Points, in no order, along strands that fork and pass close to each other.
Two points are linked if the straight distance between their rows is under 81.8. Some points are linked to none.
novu: [ -7  10 -21 -29  28 -11  61 -33 -15 -43  13  13  -1  44  18  19  -8   9
  15   3]
Dab: [ 14  15  11 -43  25   5  -5  23 -20  -5 -13 -10  -8  -6   7  27 -31  51
  22  12]
detob: [ 35 -12 -21  18  16   3 -15 -33  14  43  17 -15 -30  43 -10   9  63 -49
  -3  -6]
zozok: [ 53  -2   2  -1  23 -19  -9   6  17  30  38 -11 -30  32 -19  11  70 -20
   1 -10]
Sazat: [ 37   8 -12 -23  38 -13  10  -3  11  10  37  -8 -20  49   4  33  38   3
  -2   1]
luzu: [ -4  -2   5  29  18  27 -11  28  -5  47  15 -36  13  -6 -27   7 -24  -4
  -3  26]
Sufum: [-16  -7  -8   5 -47 -19 -21 -43  -7 -35   1   3  -2  -4  24   5   8 -23
 -10   3]
fod: [ -7  18   0  -9  -3  13  31  -3 -63  20 -32  -1 -13  -8  17 -22  -9  -3
   4 -28]
tusil: [-25 -15   2   8  14 -12  41  38  14   9  30  18  15  10 -25 -44   2 -23
  -2 -12]
bezar: [ 22   5   3  10 -46 -14 -62   0   6  -2  33  -4   4  -3  20  14  -8 -27
 -53  18]
kuro: [  1   1  10  16  27   6   9  -7  53 -13 -37  46   3  -4  17   1  -3  26
  -2  -5]
kero: [ 10  -9   9  -6  -2 -16 -27  32  37 -14  25  14   8  -6  -1   0  -5   5
 -23  22]
zuzaf: [ 47  20  27  28   3  27 -35  42   2  50   3   2   0  -2  -9   3 -14  11
 -29   5]
per: [ 32  17  17 -13 -16   2 -11  18 -22  46 -14  -5 -44  26   2  26  29  -1
   8 -26]
fika: [-11   3  15  12   2  13  23  11 -43  34 -30  19  -8 -15   7 -48  23 -18
  -7 -30]
Mafoz: [  5   2  -1 -12  50  -2  28   1  22 -25 -10  45  10   2  19 -15   0  28
  -7   1]
Zagit: [ -9  12 -30   6  19   3  31 -26  23 -39  23   2  35  11  16   0 -66   2
 -16  22]
govu: [ -6  16  -5  36 -25  17  -1 -24  11  26   3 -12   3  26  14  17 -45 -30
 -20 -20]
kizo: [-20   1   4  -2 -23  -3   0 -22  13 -28 -26 -16  -1 -12   3  27 -21  28
  25   3]
pori: [-17   5 -10  20 -12  16   6  11  -5 -19 -28 -14  33 -59 -20 -35 -47  16
  10   3]
vugop: [-13   9  -4   5  -4  17   7 -53  13  -8 -55   6 -19   9  23  40 -11  23
  22  -7]
nemu: [-14   6 -15  33 -26  18 -12 -66  15   0 -11   3   6   9  32  24 -37 -31
 -23  -3]
fuze: [  2   5  16 -31 -40 -21  -4  22 -34 -20   8   8  -6 -10   7 -17  -1  -2
   4 -23]
nopen: [ 18   1   2 -42  41  -3   7  38 -28  -9  29  25  21 -16   5 -37 -14  15
 -19   4]
tapal: [-24 -22 -10  28  33  11   8 -31  41  20 -15   7  -1  13   0  14  28 -15
   6  11]
ruvum: [ 33  10  12  11  25   2   6  26  46  30  11  20 -17  38  -6  11  15   3
  -7 -25]
Zukon: [  8  12  18  27   3  22 -20  22   4  21 -18  10  17 -24   5 -20 -33   9
 -25   3]
zogum: [-19   4 -16 -36 -16 -14  32  -8 -37 -56 -23  -8  12 -45 -12 -20  20  23
  42 -16]
vasak: [-12  -1  -4  10 -31  11 -33 -52 -20 -23 -62 -12  -1 -45  18   5   7  17
  12   3]
lipo: [ 16  -1 -28  27  -3  20 -32 -66  17  19   9   1  -5  38  28  27  -1 -44
 -33   8]
tebov: [-11   5  22  30   6  17   3  15  39  12 -40  18  11 -20  -2  -8 -32  18
   2 -11]
gidap: [  0  -9  29 -20  -2 -21  -9  20  12 -14 -29  33 -21 -13   4  -2  46  29
  16 -16]
ton: [ -6 -10   5   6 -12  11 -37 -24 -21  14 -35  -3 -13 -22  16   0  16   2
  -3  10]
Gep: [ 14  33  -7 -33  -6   9  27   0 -62 -16 -37  10   3 -29  22 -24 -25  20
   9 -29]
kadop: [ -8  10  -5  -2 -38 -20  26 -37  -2 -51  -4  25  -2  14  20   0  -5  -5
   4 -24]
Fov: [ 52  19  23  14   0  23 -22  47  -8  58   8 -33 -16  14 -35  28  -8  16
   6   2]
ziva: [  4  -9 -16  16  63  12   3 -12  25  28  17 -15   5  17  -3  12  19  -5
  -9  33]
nufu: [  8  -6  11  12   1  -6   7  63  31  25  37  14  10  10 -32 -32  -3 -22
 -16  -7]
leza: [ -4  -5   0 -28  10  -9   4   0 -34  10  14 -13 -18   9   7  11  31  -2
   9   7]
neti: [-34  -8 -16  14  20  -4  60  -6   9  -7  23   8  17  20  -8 -26  -9 -23
   3 -11]
Neb: [-41 -34 -24  10   8  -2  -6 -56  -2 -14  -2 -15   9 -13   4   4  26 -16
   8  38]
zadag: [-12  11  -1  26 -28  14 -12 -16 -24 -18 -53   0  21 -61   6 -32 -17   7
  -3  -9]
Gog: [ 15   6 -11 -30   1 -22  -6 -36  -4 -72   5  31  10  -4  38  16   0  21
 -16  16]
Makit: [ -1  -7  -5 -36  64  -2  41  23  -5 -21  10  29  20  -9  -2 -35  -7  24
   8   3]
Dup: [ -9  -6   1 -41  48   0  18   0 -18 -13 -16  -4  -3 -11   9  15  12  48
  29  22]
Sus: [-27 -40  18   7   3 -11 -16  23   9  24  -3 -18 -13 -13 -30   6  53  -1
  27  18]
zazon: [ -5 -16  21  18 -14   1 -53  23  20  15  -7 -23   5 -32 -16  28 -13  21
   0  38]
Zav: [ 40  10   2 -47  40  -5  20  56   3   4  53  17  -3  38 -13  -9 -11   2
  -6 -15]
pedit: [-14  -1   8 -13 -33  -5   1  32  28 -34  -6 -11  10 -20 -33  -8 -60  26
  29   2]
rapog: [-26 -16   2  25 -19  -1   5  -9 -32   6  -7  11  15 -32   5 -53  22 -36
 -17 -11]
Funup: [  3   9 -11  13   1   1  -9 -25  22 -31  -4  12  24 -16  26   2 -41  11
 -24  17]
zop: [ 24  21  -1  -1  -6   7 -33 -26  11 -18 -12  12  -4  13  42  35 -35  21
 -30   9]
Ribiz: [-18  16  -7 -10 -44 -13  49 -18 -15 -39 -30  17  -7   0  -1 -18   5   0
  30 -47]
Gor: [-23  10  -3  27 -34   5  21   3 -11  23  19 -19   7  21  -5 -12 -38 -40
 -11 -26]
tuzi: [ -9   0  -4 -46  28 -14  38   5   4 -30  11   7  -7  25   1  16   1  35
  32   1]
tigof: [ 38  -2  27  27 -13  -6 -19  69  30  39  38   4  -5   4 -45 -13  24 -22
 -13  -6]
Farer: [ 11  16  11  11   2  18  -5 -16   9  25 -50  17 -27  17  24  19   2  14
  -2 -25]
dogoz: [-18 -25 -28 -11  17   3 -24 -56 -20  -2  10 -33 -10  24  12  37  33 -14
  14  45]
pozuf: [-12   7 -13  -7 -31  -2  16  20   7 -44  -4  -2  25 -34 -28 -43 -48   8
  12 -15]
Div: [  8  -5   5  10 -26  -7 -41  27 -24  10  50 -16  20 -19  -4 -16 -10 -30
 -43  32]
dar: [  2  11  15   2 -28  -5  -2  -4  18  17 -18  -2 -33  37   7  36   7   4
  17 -29]
Vaki: [-14 -34   9  15 -19   2 -60   0   1  28   1 -34 -11 -14 -24  28  31 -11
  14  37]
ropu: [-15   5 -23 -29  25   0  52 -43 -44 -19 -11   4  -2   9  23   4   8   7
  17  -2]
Dut: [-28  -4 -12 -12  24   2  19 -21   2 -29 -28 -17  11 -24  -3   9  -8  44
  35  21]
manak: [-10   2  23  -5 -14  -1   2  42  34   1  -6 -11  -6  13 -24  17 -39  27
  29  -7]
tubu: [ 11  34 -28 -37 -22   9  20  -6 -52 -55 -29  -5  23 -48  -4 -32 -22  26
  19 -29]
sufu: [-17  -2  -6  13  -7   0  24   4 -22  34  41 -25  -3  33 -15 -14   8 -50
 -10 -15]
rame: [-26 -15 -19  26  -1   3  21 -37   5  24  29 -15  -2  38  -2   8  18 -51
  -7  -8]
Bon: [-18 -25   4  23 -26  -6 -25  10 -30  16  27  -9  16 -30  -8 -36  19 -42
 -33  17]
digel: [ 28  13   9   9 -37 -10 -51 -15  33 -16   8  20 -11  23  36  32 -13  -5
 -39  -4]
Guto: [ 33   2 -22  33   9  24 -26 -37   8  50  17 -26 -10  35  -1  17  16 -45
 -21   2]
diz: [ 34  14   8 -54  23 -21  21  28  -3   1  33  20 -24  45   4  21  29   9
  10 -25]
mam: [-18  -6 -23   4  30  -3  50  10  44 -21  36  15  29  22 -10 -20 -47 -11
 -12   9]
kib: [-26  14 -21   4 -35  -4  33 -19 -12 -49 -46  -3  18 -45 -23 -21  13  13
  41 -34]
Tabit: [  3  -3  19 -21  13   5 -38  26 -11   8 -10 -22  -7 -20  -7  33  -3  51
  21  32]
semon: [-19 -17 -14  24  31  13 -16  -8   7  20  18 -29  23 -11  -4   6 -17 -10
 -18  49]
rol: [ -8 -37  24   3  -2 -31 -32  31  54   3  -1  20  -9 -16 -23   6  57   5
   5  19]
vavib: [ 19  -5  21  11  -8  16 -39  11 -23  46 -25   3 -26  -2  -2   5  36  -4
  -4  -9]
Foga: [ 17  14  12 -36  16   7  18  53 -29   9  26  13   1  10  -9 -29 -31   4
  -4 -21]
donur: [-27 -21 -17  -7 -18 -15 -10 -50 -43 -28  -7 -12   4 -29  13 -19  36 -19
  -1  20]
kitu: [-34  -7 -21   3  23  -1  44 -26 -29 -17   0  -9  19 -17   3 -30   6  -7
   9   3]
Dop: [ 15 -13  31 -12 -26 -27 -39  23  22  -5  -3  26 -24   2   4  11  48   7
  -4 -10]
dugo: [ 46  -6  10   1 -10 -29 -21  42  21  17  61 -13 -11  20 -30   1  40 -29
 -17   2]
Ledu: [-15   1  18  18 -18  14   5  46  12  33  13 -32   5   8 -38   9 -48   1
  20  -1]

A fork is a point with three links, a tip a point with one. Leave the first point through the second and follow the links. Name the first fork or tip that comes.
Dut; kizo: tapal
zozok; Sazat: Fov
tapal; ziva: Dup
Gep; fod: neti
zop; digel: dogoz
rame; sufu: zozok

A fork is a point with three links. Follow the links from the first point to the second and name the forks in between, in order.
fika; pori: neti, Dup
rol; per: Dup
Gep; ropu: neti
Guto; tebov: zozok
Dab; Fov: Dup, neti, zozok
nemu; pozuf: zozok, neti, Dup
Funup; Mafoz: neti, zozok
Vaki; Gep: Dup, neti
Zav; zogum: zozok, neti

Follow the links from the first point to the second, and from the first to the third. Name the last point that the two ways share.
tapal; rol; neti: Dup
Funup; sufu; zazon: neti
Foga; rame; rol: zozok
Sazat; Sufum; per: neti
tuzi; nopen; Gor: zozok
Vaki; lipo; per: Dup
